Points, in no order, along strands that fork, close into loops and pass close to each other.
In the rows, 128 means zero.
Two points are linked if the straight distance between their rows is under 145. Some points are linked to none.
Q_447: [143 124 167 136 159 114 143 169 178 182 176 150 143 163 151 114 149 143
 117 140 143 154  97 180 153  86 116 103 126  91 125  93]
Q_159: [150 157  91 198 118 145 139 167 139 119 160 131 127  83 168 163  89 125
 178 109 117 110 177  98 203 140 110 152 104 100 137 110]
Q_256: [131 146 120 101 133 166 140  99  80 126 135 160 140 138 124 110 172  90
 166  91 106  86  82 131 115 121 154 113 162 116 114 105]
Q_33: [115 105  88  79 141  63 141 112 128 171 107 156 120 153 102 102 162 127
 125 103 160 160  78 147  63 134 138 159 146 163 148 114]
Q_891: [ 96  97 140 154 159 146 107 125 112 131 112  73  99 144  45 142 145 121
  79 144 139 183 148 154  88 105 166  54 143 173 109 162]
Q_82: [ 63 112  86 129  98 149 118 130 162 105 146 153 136  81 165 116 148  70
 151  73 166 131 163  98 150 138 142  96 110 138 128 112]
Q_23: [123 101  56 113 137 144 103 157  98 102 109 112 113 127  91 139 119  88
 167  71 141  68 122  71 137 112 132 138 112 160 159 177]
Q_137: [ 90 105 189  53 166 158 117 132 124 121 104 141 136 150 123 145 199 108
 111 123 155 116 148 127 142 132 104 122 135 119 113 138]
Q_670: [ 98 115 121 172 175 113  96 132 108 131 142 114 136 128  61 121  99 117
  54 194 125 154 145 145  79  90 170 118 146 165 100 159]
Q_43: [134 131 159  45 113 131 168 120 146 152 127 105 152 134 150 143 126 186
 101 184 165 150 118 141  77 120 112 109 104 109 131 102]
Q_86: [162 139 151 158 143 104 117 127  94 134 159 114 112 138 107 103  83 168
 112 150  42 124 118 160 119 113 128 206  83 161 135 141]
Q_224: [117 142  80 170 137  75 155 109 148 165 147 129 110 145 108 116 143 176
  94 156 106 197 132 149  69 112 142 140  98 181 143  86]
Q_140: [148 151 198 176 178 151 160 186 192 149 141 162 135 165 154 148 151 148
 123 186 110 145 137 155 174 102  91 113 139  88 124 104]
Q_552: [ 93 140 138 196 177  84  55  98 132 141 110  76 112 148  77 111  95 141
  72 147 122 139 127 129  95 147 169 117 133 174 103 161]
Q_473: [163 148 133  97 102 151 182 139 131 136 118 146 111 185 122 132 125 103
 110  94 115 126  78 137 126 143 119  62 161 121 168  83]
Q_660: [117 106 115 132 141  78 109 122 135 175 158 145 139 116 156 101 137 106
 173 103 142 122 113 147 129 119 143 220 176 116 117 118]
Q_291: [150 161 155  72 108 119 150 146 129 167 123 130  89 129 120 139 140 133
 167 109 125  92 107 107  99 124 127 146 141 111 164  89]
Q_703: [145 125 168 144 198 162 107 145 124 121 107 148 150 125  92 132 151  88
 153 156  77 116 150 100 130  47 120 147 108 114 120 128]
Q_914: [124 112 135 134 136 177  85 165 144  74  83 140 155 138 130 119 151  94
 146 126  98  79 170 117 187 133  91 123 169 110 135 164]
Q_960: [117 109 151 152 129 104 134 136 176 176 149 110 100 163 160 107 106 118
 154  65 149 168  83 155 163 166 125 153 146 151 163 123]
Q_632: [190 107 200 136 174 121 157 141 134 109 110 137  82 181 118 162 130 122
 107 108 102 135 126 149 167 111  85 164 160 146 136 134]
Q_358: [165 121 198 136 188  97 171 180 185 178 152 118 106 169 141 163  94 128
 133 176 119 151 110 126 148  66 110 177  87 121 136 112]
Q_678: [103  79 130  87 125  52 112  67  90 149 118 126 148 116  88 120 185 150
  63 130 133 170 120 146  67 119 169 126 141 157  67 153]
Q_665: [167 151 189 153 154 107 153 123 120 125 133 141  78 155 115 150  99 148
  87 126  92 128 128 117 132 143 102 179  84 145 149 137]
Q_20: [ 97  98 121 152 161  75 120 116 162 120 129 137  97 120  87 126 154 124
 107  81 170 173 124 113 112 131 122  94 107 180 147 104]
Q_631: [103 161 112  84 125 173 119 133 154  96  93 120 106 132 151 152 116 142
 141 101 188  79 140  74 116 172 107 113 119 134 158 110]
Q_482: [166 138 111 137 102 119  80  85  86  86 101 123 145  75 124 112 138 191
 121 109 103 111 149 144 120 119  98 128 107 145  98 158]
Q_202: [171 118 109 118 152 142 130 164 146 141 158 117 175 124 146 115  65 101
 163 179 126 121 120 110 173  55 127 131  93  63 139  84]
Q_562: [ 88 105 162  76 111 174  81 154 118  92  96 146 146 131 134 100 169  60
 123 118 132  97 147 146 178 142 116  97 152 107 111 177]
Q_186: [146 140  96 157  90  76 105 112 117 127 130 143 141  93 150 105 129 156
 142 107 132 133 120 142 120 142  99 148 119 137 132 155]
Q_80: [152 165 112 101  89 129 118 156 144  74  89 126  80  92 172 173  84 165
 160  95 170  51 144  89 125 185 103 163 129 105 134 129]
Q_684: [121 118 168 158 162 117 117 101 136 101  96 103  75 154  83 141 139 138
  57 172 146 207 158 151  88 103 127  81  91 178 111 145]
Q_329: [122 123 155  39  89 107 158  96 115 157  53  98 188 145 176 130 158 152
 158 153 119 161  67 154 107 161 106 120 119 123 110 143]
Q_901: [115 107 132 148 154 126 164 127 118 141 184 126 121 141 120 152 180 123
 158  84 158 140  97 138 122 123 130  98 177 143 138 108]
Q_212: [159 136 181 143 156 119 148 163 160 165 162 131 134 107 149 153  93 137
 138 175 104 132 168 111 168  90 117 186  62  88 128 108]
Q_266: [138 126 128  99  81 103 177 136 105 163 136 159 111 147 172 154 190 113
 169  78 148 122  92 118 147 166 121 158 180 102 129 134]
Q_418: [147 162 125 202 161 128 145 121 142  90  85 110 150 150 105 164  79 175
  92 240  61 132 162 115 109 152 127 145 134 135 122 129]
Q_70: [175 138 133  83  66 113 140 130  76 165 128 146  89 121 169 134 141 155
 177  62 165 108  86 139 118 162 139 200 146  71 104 158]
Q_661: [157 118  68 205 180 153 137 160 124  94 115 126 127 147 113 157  93 110
 141 135 132 153 151 152 158 117  92 139 167 158 155 128]
Q_640: [185 119 117 137  85 159 110 127  99  94 114 100 122  86 131 129  65 148
 124 104 116 123 160 165 155 122 115 114 120 121 109 162]
Q_255: [ 94 130 138 100  92 100 119 141 146 126 103 150  96 120 114 117 131  77
 104 123 162 133 136 101 115 152 114 103  90 145 171 159]
Q_378: [ 57 118 101 117  92  69  87  79 114 128 156 126 138 101 141 105 182 180
 132  77 181 142  91  90  59 182 169 124 138 144  88 131]
Q_204: [144 132 153 131 136 145 147 142 155 139  93 135 145 174 106 143 112 127
  69 151  95 133 140 111 140 133 113  91  99 117 140 152]
Q_975: [148 134 142 122  78  94 176  93 114 111 117 176 147  94 178 149 146  80
 140 119 140 157 112 117 128 133 102 110 134 116 111 120]
Q_795: [ 96  95 154 150 161 100 116 115 145 103 181 154 145 147 110  73 126 125
  66 147 127 172  89 166 103  96 138  85  91 161 118 125]
Q_955: [ 97 149 134 158 131  78 118 120 135 207 128 150 154 119 115 122 214 162
 127 121 165 161  88 140 106 144 132  69  93 100 104 159]
Q_610: [131 107 120 102 111 149 131 106  83 132 108 144 160 113 100  99 145  67
 129 164  48 110 129 149 119  83 169 151 173 145 100 148]
Q_29: [122 144  78 136 127 161 108 128  73 140 192 124 153  99  90 109  73 139
  89 122 109 107 121 140  96  97 192 100 147 138  98 104]
Q_651: [113 120 131 173 153 142 148 138 108 137 173 176 139 147 106 115 152  71
 144  97 124 118  79  87 163 115 137  92  67 113 154 164]
Q_926: [123 147 117 108 146 166  96 130  98 114 108 127 105 128  95 121 153 100
 183  63 136  64  90 103 117 123 133 110 132 140 143 141]
Q_681: [105 105  84 199 202 111 100 163 146 153 165 114 155 167  91  90 125 120
 156 112 127 136  59 170 133 102 134 104 147 161 146 130]
Q_615: [140 140 135 157 164  98 138 143 163 122  62 125 122 200  95 160 158 152
  85 177 137 152 110  94 126 128  75  83 104 157 168 162]
Q_913: [ 97 150  98 136  85  75 101  85 146 139 118 115 140 102 165 117 132 171
 137  98 169 157 118 117  76 175 127 134 155 149 116 108]
Q_6: [157 128 176 140 134 150 122 138 128 128 129 118 160 110 126 129 125  67
 187 139  61  92 124  73 165  60 129 120 101  83 130 127]
Q_444: [136 114 158 116  96 110 116 120  95 148 152  99 101 129 131 108 108 168
 143 104  93 105 127 134 127 153 129 215  99 148 146 185]
Q_309: [120 105  69 136 156 142 107 137  95 105 177 133 192 106 117 118  87 114
 138 121 128  92 111  71 146  90 137 127  59 132 134 156]
Q_954: [122 169 143 182 138 140 106  59 131 101  81  80 123 155 104 118 112 170
  85 200  45 142 160 105 104 156 152 130 111 180 119 127]
Q_437: [ 95 130 112 183 125 106  75 162 123 110 157 111 118 123  91 107  80 109
  94 114  84 118 167 110 158 149 124 145  81 170 157 172]
Q_916: [118 121 184 115 140 145 152 134 148 170 124  99  76 187 147 103 150 138
 162 117 120 164  80 196 129 152 121 160 137 165 158 134]
Q_763: [149 156 143 179 160  77 131 155 164 120  89 107 115 181 109 148 114 148
 124 174  93 120 102 116 113 138  78 136 146 165 175 135]
Q_592: [129 144 125 159  89 150 153  94 145 110 106  86 119 149 140 124  70 144
  82 158 102 171 145 172 103 178 134  95 162 162 132 116]
Q_759: [106 122 136 161 130 110 130 135 184 148 104 128 134 174 116 124 114  95
  54 139 131 185 133 148 127 144 123  62 132 144 134 133]
Q_765: [128 153 134 172 104  96 123 127 154 133 123  96 149  95 137 143  97 115
 143 158  99 120 151 129  97 129 123 123 183 136 122 108]
Q_231: [ 78 144 107 184 140 155  69 131  98  90 158 129 117 101 101 131  99 116
  79  96 120  90 182  85 138 157 163 130 105 149 101 173]
Q_832: [141 122 143 128 141 124 134 144 177 138 101 123 168 133 113 128  96 138
  76 205  70 143 180 139 115  87 125 135 112 122 117 119]
Q_791: [100 178 121 151 117 156  91 132 116 138 100 152 111 112 141  96 133 135
 130 149 153 107 142 189 121 194 129 140 170 113 114 157]
Q_772: [108 169 167 195 170  87  81  93 142 114 110 112 101 136 114 139  88 133
  78 151 167 147 129  99 104 169 120 111  98 152 123 152]
Q_963: [103 128 117 114 136 161 106 104 116 108 118 112 164  67 144 155 105 121
 137 151 146  88 173  68 111 113 148 149  91 122  84 170]
Q_314: [121 140 153 152 123 181 111 126 121  56 132 126 180  91 155 148  68 136
 110 186 130  91 169  87 137 145 119 114 117  93  97 168]
Q_851: [138 160  74 137  81 119 113 138 115  60 117 105 122  83 151 189 104 140
 117 107 149  58 158  59  88 140 130 100 163 130  93 122]
Q_978: [ 94 141 158 148 155 119 117 129 147 172  99 115 148 136  98 126 213 122
 154 141 119 151  99 135 108 110 125  51 122 135 120 139]
Q_534: [ 99 118 149  90  99 111 137 144 120 179 109 131 133 122 116 116 229 113
 165 123 110 154 117 174 123 117 120 100 135 129 128 141]
Q_507: [147 146 126 132 100 125 204 135 148 188 147 141 113 147 158 146 136 183
 136 139 131 182 120 154 110 150 120 163 128 122 153  94]
Q_106: [ 68 107 130  64 114  99 114 126 147 114 102 125 129 143 135 110 163 115
 122 135 189 146 107 131 103 159 100 100 138 162 165 138]
Q_818: [131 123 158  98 164 164 135 137 142 151 106 139 180 104 119 138 152 104
 151 187 128 140 146 115 117  49 123 112  85  93 109 122]
Q_702: [118 130 137 140 182 122  78 129 130 115 154  93 183 133 116 140  85 170
  95 151 118  81 136  92 115 122 127 148 137 131 108 133]
Q_836: [156 146 175 138 107 161 137 161 155 146 137 128  84 140 166 130  98 164
 141 107 124 106 156 180 194 197 120 174 155  74 134 123]
Q_422: [135 108  85 149 196 152 127 175 112 126 211 113 190 142 108 136  71 114
 136 160 115 131 109  90 156  60 135 126  68 116 146 100]
Q_813: [130 149  95 190 127  98 137 127 126  81 119 130 145 127 122 138  73 113
 105 189 118 141 130  89 118 144  90 122  89 163 171 160]
Q_606: [165 102  94 126  96 147 162 154 122 141 149 125 112 131 140 116 152 100
 164 137 140 167 136 208 166  83 114 100 192 107 144  94]
Q_216: [115 143 106  78 100 121 121  72 106 159  44  97 161 130 129 107 189 171
 157 134 116 162  86 140  95 153 124  98  95 155 119 144]
Q_669: [108  79 122  82 113 107 130  96  78 139 124 128 167 119 106  95 183 120
 103 153  93 155 110 183  98  94 157 141 176 168  88 162]
Q_261: [152 137 119 151 120 153 107 138  87  82 128 172 126 117  95 142 119 116
  42 126 102 108 200 141 126 120 128 108 169 114  98 138]
Q_919: [145 150  73  86  98 197 133 110  60 154 133 137 141 104 110 102 100 158
 102 130 116  96 114 168 103 129 188 127 153 119  88 143]
Q_263: [182 144 118  85  92 183 176 149 144 122 110 139 126 159 129 113  96 126
 151 135  75  95 115 144 157 129 130 114 143  87 174  65]
Q_547: [141 122 150 113 111 153 138 140 108 100 122 147 129 105 119 115 120  95
 137 197  74  93 173 150 136 108 135 183 161 111 125 143]
Q_611: [ 84  91 188 108 176 113 106 100 143  85 130 126 109 161  83  95 168 145
  58 158 159 186  97 159  84 109 137  47  78 165 105 131]
Q_73: [136 164 146 171 101 141  95 130 139 108 105 167 135 102 129 122 142 104
  97  98  95 119 177 133 154 146 113  85 135 101 103 130]
Q_302: [135 142 182 153 187  87 152 145 158 138 153 119 113 196 122 143 108 160
 100 176  91 128  87 106 106 113 108 164  83 162 154 127]
Q_974: [124 102  46 107 112 176 133 124  96 140 101 106 128 128 104 119 105 126
 141 106 115 102 137 120 141 142 152 155  95 170 151 197]
Q_721: [123 155 124 113 120 165 153 116 147  77 100 164 170 117 158 132 101 122
 118 192 141 111 141 110 117 150 108 108 126 100 133 106]
Q_770: [103  93 140 109 102  92 130 147 129 177 197 102 144 121 112 107 136 160
 111 147 128 137 121 140 102 105 146 135 103 137 140 162]
Q_356: [124 115 149 116 128 133 111 105 118 132 171 112 177  96 169 138  81 144
 119 125 121  76 141 100 130 127 157 173 135 101  78 142]
Q_298: [111 151 119 101 106 186 122 171 129 144 136 126  92 104 130 122 112  96
 153 135 186 117 159 158 129 132 142 105 146  93 142 113]
Q_3: [164 110 146 112  96 166 163 132 148 107 132 115 101 123 178 128 125  61
 177 124 161 182 126 163 208  86 111  79 176  86 136  63]
Q_707: [172 143 131 160 125 144 187 128 147 122 103 120 117 182 135 143  67 111
 113 142 103 158  90 164 124 146 116  89 162 142 154 103]
Q_593: [101 155 139  89  78 182 111 180 148 115 103 119  95 122 157 139 131 123
 139 113 179  81 153 127 149 185 111  92 132  99 147 156]
Q_877: [160 143  59 181 150 132 159 136 137 145  74 118 123 146  95 173 109 151
  99 165 126 163 172 146 117 131 112 123 146 150 140 132]
Q_478: [165 150 112 114 148 147 159 138 101  66 139 171 136 118 127 167 107 131
 118 162 159  95 143  94 104 104  93 124 146 108 145  86]
Q_648: [125  76 136  92 116 125 133 119 141 145 191 126  98 147 166  80 112  91
 153  97 118 140 131 119 205  99 149 210  99 104 156  99]
Q_968: [151 119 105 127 111 146 124 116 124 138 176 104 157  73 169 116 101 118
 200 116 132 123 127 118 162  71 139 134 102  89 115  92]
Q_46: [203 126 119 161 174  88 168 130 126 109 141 155 142 128 133 189  83 114
 114 100 130 141 118  79 152  87  92 141 134 125 129  86]
Q_622: [122 116  97 160 110 132 112 141 129  91 154 146 139  90 174 146 147 108
 163  73 151  90 158  96 178 128 108 138 130 115 113 147]
Q_324: [134 134 111 112 103 141 107 158  80 103 135 147 113  89  88 139 124 122
  94 161 117  72 192 114 115 112 134 154 136 121 120 172]
Q_659: [142 156 147  68  91 133 173  92 140 167  75  98 162 136 168 156 123 208
 117 166 140 153 112 143  92 189 129 112 116  92 100 118]
Q_7: [130  95 157  83 129  65 150  82 100 135 116 151 149 114 128 160 206 145
 100 101 148 157 118 118  98 117 110 117 123 131  87 135]
Q_103: [196 118 112 182 168 106 154 133 119 113 169 113 178 123 148 180  70 174
 121 143 131 133 128 136 151 100  87 141 136 108 103 114]
Q_420: [118 100 111 115 126  86 109  85 100 103 139 123 175 149 102 107 188 183
  90 137  83 102 114  93 106 118 118 124 121 168 131 164]
Q_725: [180 141 133 109 134 199 156 152 144 132 121 151 148 144 134  95  94 154
 131 182  75 120 134 188 162  99 133 128 110  71 133  84]
Q_120: [ 77 112 153  87 166 115 116 112 145 109  70 130 142 161 136 147 200 138
  91 173 180 152 147 130 128 163  80 117 132 152 125 161]
Q_287: [145 147 125 180 105 110 108 159 106  86 151 137 127 103 129 116  54  79
 134 147  98 116 130 103 156 122 100 136  72 131 165 162]
Q_438: [ 57 100  99 144 156 175 118 114 156 122 142 142 160 103 111 102 176 110
 136 109 158 167 150 129 138 122 147  57  91 144 120 115]
Q_475: [144 111 146 127 136 107 204 140 129 181 190 154 110 142 164 170 185 115
 176  81 178 152  85 100 172 121 128 136 159 105 138 102]
Q_758: [226 140 153 111  99 127 178 155 134 124 115 132  73 127 140 134  69 164
 190 143 102 109 109 167 193 143 124 184 130  56 161  90]
Q_920: [148 100 141  86  73 155 162 132 114  81 121 111 136 134 179 124 113  76
 173 175 117 100 118 181 183 150 146 137 243  67 102 120]
Q_675: [ 60 108 139 148 204  92  85 123 176 155  95 122 128 162  73 110 220 152
 117 139 169 156  99 125 113 140 135  65  98 152 121 143]
Q_644: [161 135 102 186 155 119 135 162 132  68 101 111 155 140 113 143  31 137
 129 211  70 123 139 129 142 145  97 177 115 146 160 146]
Q_88: [118 163  76 203 170 129 120 111 127 128 104 145 106 102 126 154 149 140
 151 105 184 155 146 127 126 152 101 127 127 160 132 133]
Q_990: [120 104 150 110 116 162 149  95 127 146 160 117 137  95 151 102 147 118
 172 100 119 165 123 146 141  91 143 119  74 131 124 112]
Q_312: [180 136 103 145 166 147 141 118 138 117  98 118 183 116 133 178  74 189
  95 166 138 124 163 138 120 126 115 119 150  90  85 109]
Q_77: [108 133 117  62 118 155 118 110 127 102  99 131  96 111 167 144  85  84
 131  78 186  85 133 100  98 159 151 166 145 130 107 112]
Q_197: [135 130 165 151 155 172 131 150 113  81 156 135 120 140 133 108 108 103
 172 195 102  98 128 140 160 114 105 172 127 120 158 146]
Q_245: [141 113  94  98 132 180 114 144  99 107 125  98 183  83 125 138  78 102
 176 167 131  78 135  74 134  64 143 131  97 104 116 162]
Q_878: [185  97 125 105 161 118 139 127 109  90 186 115 132 145 146 158  71 126
 137  76 132  93 106  82 171  95 108 165 126 119 143  85]
Q_350: [184 116  88 140  72 165 120 148 102 107  82 112 140 116 128 135  85  92
 130  88 106 112 136 159 167 128 133  69 176 102 106 170]
Q_247: [108 135 130 129 117  51 114 147 166 184 152 100 138 132 129 120 136 193
 114 181 154 148 118 141  71 126 114 136 130 137 151 131]
Q_331: [ 83 111 100 177 182 138  97 127 141 106 152 131 147 122  69  84 139 131
 105 142 125 167 117 128 101  91 148  56  74 167 131 116]
Q_184: [108 144 153 125 141 129 138  92 149  91  97 134  82 139 141 111 129 127
 117 167 131 164 147 158  85 149 106 176 139 190 154 100]
Q_883: [130 142  81 159 146  97 163 107 162 183  75 125 135 162 102 155 172 150
  75 182 107 194 159 154  91 118 140 104 141 154 110 107]
Q_857: [123 119 112 192 160 150  76 173 125  76 111 123 139 115 106 137 107  72
 163 118 130 118 155  99 155  98  96 115 154 137 148 157]
Q_11: [ 49 111 130 147  94  73 105 105 112 133 196 104 117  75 122 134 179 143
 151  81 137 107 129  77  65 149 187 130 154 155  89 134]
Q_917: [110 100 170 135 186 107 157 111 189 154 126 125 153 155 161 159 174 133
 135 113 130 161 131 120 148 122 110 155 158 152 114 100]
Q_959: [149 144  81  98  89 188  93 189  91 112 134 123  92  92 125 109  66  97
 152 131 165  64 142 144 157 114 156 125 130  74 128 148]
Q_870: [134 145 172 181 163 125 126 134 153 132 116 148  86 151  98 136 129  91
  97  72 135 169 108 136 135 128 120  68 132 151 137 107]
Q_981: [121 173 106 155 109 115  89 114 141 113  96 139 138 136 114 119 160 162
  72 138 119 118 162 128 112 162 115  71 168 128 121 101]
Q_576: [106 135 144 117 135  97 108 146 170 208 157 145 148 134 126  91 143 163
  99 102 170 157  90 165 113 131 141  78  92  94 122 108]
Q_157: [143 130 151 124 106 132 124 108 155 151 151 146 114 105 162  62 155 129
 186  82  89 174 107 172 154  89 125 152 100 130 145  61]
Q_630: [140 126 133 112  95  94 131 104 112 114  86 133 154 148 105 110 199 157
  88 191  68 134 133 145 107 121  96 101 127 152 130 165]
Q_962: [ 98  72 110  85  74  90 127 135 118 120 161 131 100 112 118 104 118  81
 118  79 140 128 131 113 121 123 151 139 112 157 155 155]
Q_698: [161 122 146 116 116 103 133 155 166 179 131 121 147 125 139 134  99 160
 116 142  96 116 157 142 147 119 119 170 121  93 128 120]
Q_538: [138 125 152  70  85  84 141  99 113  99  69 151 170  91 151 161 187 121
 103 144 129 153 154 126 117 121  81  92 133 118  90 127]
Q_249: [190 147 139 101  77 131 122 158 135  95 107 126  79  94 173 134  61 151
 188 106 145  64 125 124 183 162 113 180 113  60 139 122]
Q_530: [170 147 119  98  75 145 147 141 117 165  82 152 131  88 130 134 118  92
 147 138 115 118 149 149 143 119 138 115 111  67 104 144]
Q_177: [137 170 122 152 150 147 153 126 119 130  99 137  40 122 107 161 146 123
 155  80 171 147 135 131 114 154 109 129 153 169 161  97]
Q_567: [ 62 145 141 103  95 116 118 109 116 125 153 175  89 104 131  93 199 118
 142  78 148 144 123 130  82 169 150 135 134 144 132  90]
Q_526: [152 119  98  79  94 138 146 129 103 167 152 140 135 131 141  93 182 105
 204 105 113 106  84 141 156  88 141 135 154  85 143  94]
Q_414: [164 157  92 154 143 107 120 159 114  64 128 130 140 115 122 198  60 151
  97 134 145  78 162  65 119 145  97 136 151 114 126 114]
Q_176: [161 111  80 131  92 108 135 149 119 172 180 123  81 110 143  91 147  99
 209  94 154 164 102 173 171  70 137 135 153  95 158  75]
Q_417: [106 136 167 129 142 156 168 118 131 129 137 104  53 163 118 135 120 117
 135 115 148 160 111 149 102 155 127 135 131 184 175 111]
Q_240: [119 151 180 139  90 129 128 140 164 157 144 146  96 151 181 107 125 157
 124  79 143 148 112 158 167 204 102 143 129 114 155 135]
Q_178: [ 90 109 156 126 128  99 114 123 124 152 198 114  99  97 126 134 147 144
 159  55 143 110 132  97 110 133 160 164 116 135 117 120]
Q_701: [ 68 110 125  98 141 126 108 114 123 128 159 147  98 105 105  71 175 106
 180 117 145 133 111 159  88 121 150 169 134 170 155 103]
Q_512: [118 141 102 138 132 158 107  79 128 108 159  93 147 119 142 125  89 206
  87  94 137 134 149 119 112 153 139 104  97 149 113  96]
Q_371: [125 118 165  79  92 164 162 128  93 132 138 109 149 109 142 141 194 129
 167 170 109 127 143 163 129 105 122 112 158 111 112 134]
Q_591: [ 65 117 135 122 158  86  84 107 195 170  90 115 148 172 111 100 155 140
  58 147 162 172 119 129 112 166 149  75 101 141 117 132]
Q_89: [171 109 175  79 109 149 187 114 134 117 113 112 110 144 190 144 123  78
 192 153 138 143  98 166 191 123 126 148 206  63 113  70]
Q_551: [ 76  55 122  97 148  69 156 119 123 192 164 127 126 145  86 107 198 143
 141  97 139 166  83 144  77 128 177 156 136 156 121 138]
Q_334: [208 140 152 136 145 167 179 176 151 111 145 127  82 174 141 138  59 138
 151 138  83 122 123 136 228 119 115 165 114  83 176  56]
Q_545: [106 133 120 144 144 108 101 123 149 158 152 169 130 113 123 107 103  86
 107  59  96 114 153  89 147 134 162 172  82 123 125 102]
Q_362: [ 92 106  99  40 116 158 113  92  94 126 137 136 133 108 153 120 139 139
 125  63 167  91 120 110  93 146 185 181 129 129  81 131]
Q_580: [ 98 153  91 156 133 145 124 134 112 141 163 147 156 127 136 119 112 118
 140 122 148  86  98  89 129 155 143 123  98 114 137 169]
Q_793: [152 139 138  91  56 100 139 111  92 153 128 125  99  98 156 146 120 183
 148  90 133 116 126  98  86 161 138 210 100 111 115 161]
Q_401: [149 129 153 174 101 120 155 135 136 156 161 134 139 130 150 121 132  73
 176 112  83 129  95 104 188 107 124 105 103 103 153 137]
Q_116: [102 176  80 147 102 103  77 102 135 107  98 107 130 111 115 157 134 161
  85 144 132  88 185  54  85 158 154  87 157 134 101 105]
Q_634: [ 79  78 130 128 167 135 146 124 116 179 197 101 135 141  94 109 164 163
 112 153 138 161 109 177  92 105 179 138 122 159 110 156]
Q_34: [144 111  54  55  86 176 122 112  80 126 138 122 139 114 151 104  89 176
 127  86 129  76 120 138 120 140 177 186 151 129 101 134]
Q_241: [102 142  80 111 136 158 114 120 135 152  85 140 101 148 101 135 205 161
 127  45 135 117 151 106 143 175 127 109 107 155 148 123]
Q_208: [ 99 125 117 141 148 140 125 136 102  82 192 146 108 126 124  73 123  95
 161 173 131 122 108 156 110 101 122 167 135 170 179 117]
Q_950: [ 92 147 103 136 102 128  89 104 122 121 117 157 117  93 147 118 115 107
 100  67 115  86 167  87 125 170 161 168 100 134  92 156]
Q_903: [114 128  86  84 127 159 103  68  96 122  65 102 175 134 100 108 166 167
 118 144  92 103 114 107 104 134 148 111 126 169 112 159]
Q_788: [129 115 130  87  82 149 129 151 104 110 149 146 116 132 167 128 143  70
 139 122 127  62 145 129 175 137 153 157 210  65  99 136]
Q_598: [140 130 118  83  54 131 152 150 112 135 107 157 120 134 179 153 145  81
 136  73 125  69 113 105 163 171 148 142 148  70  92 164]
Q_998: [172 116 112 130 129 210 105 161  91  96 129  91  97 141 129 116  64  71
 182 114 144  95 120 123 209  94 142 117 138  59 139 143]
Q_987: [104 113 121 128 147  52 136 115 168 158 107 172  97 145 108 101 191 136
 141  52 153 187  71 118 113 155 120 139 120 181 166  95]
Q_223: [109 146 151 136 149 136 131  74 168  95  75  75 104 164 129 133  86 149
  92 173 111 157 149 116  93 164 123 128 120 187 145 105]
Q_153: [ 94 134 126  82  86  81 118  95 146 148 129  93 137 128 131 115 167 209
  98 178 167 175 128 126  64 140 125  98  97 148 140 113]
Q_746: [132 107 147 124 170  96 110 135 120  94 178 108 138 139 101 146 107 139
 121 102 132  92 107  78 115  96 108 122 115 148 148 111]
Q_646: [141 110 140 164 198 159 136 152 106 134 144 164 119 134  97 159 111  62
 109 115 164 151 145 118 140  84 141 122 133  95 111 134]
Q_268: [171 128 128 159 107 189 135 129 112 129  98  93 115 124 133 134  73  49
 174  88 109 140 113 139 174 110 146  78 143 102 122 141]
Q_674: [ 73 153 121 111  62 129 139 112  83 101 186 173  97  96 151 130 168 107
 108 104 137  94 146 101  78 164 174 142 163 134 104 120]
Q_495: [163 122 200  75 152 153 128 145 130 107  76 155 106 161 117 146 153 115
 105 125 108  97 151 140 157 135  93 148 155 104 127 129]
Q_931: [111 140  95 178 172  73  87  82 141 159  98 115 141  99 127 136 150 169
 128 117 196 174 125 147  87 142 122 117 138 144  89 128]

A piece is all that can be reached along the links. How many separate loops has the piece of each point below (a circle has one, a figure eight two, a Y none), and how many tips (points with one link)?
Q_795 -> loops 0, tips 2
Q_968 -> loops 0, tips 5
Q_482 -> loops 0, tips 6
Q_698 -> loops 1, tips 7

A fork is a point with three links, a tip a point with one. Leave the first point through the second and follow the links. Name the first fork or tip that comes.
Q_926, Q_256 -> Q_266
Q_659, Q_43 -> Q_759
Q_545, Q_950 -> Q_223
Q_920, Q_89 -> Q_974
Q_20, Q_987 -> Q_630
Q_82, Q_438 -> Q_772
Q_772, Q_552 -> Q_159
Q_913, Q_186 -> Q_631
Q_963, Q_314 -> Q_547

How many points has the smallest loop of links through each point below? Write none if it is on no loop.
Q_223 -> none
Q_302 -> 8
Q_955 -> none
Q_552 -> none
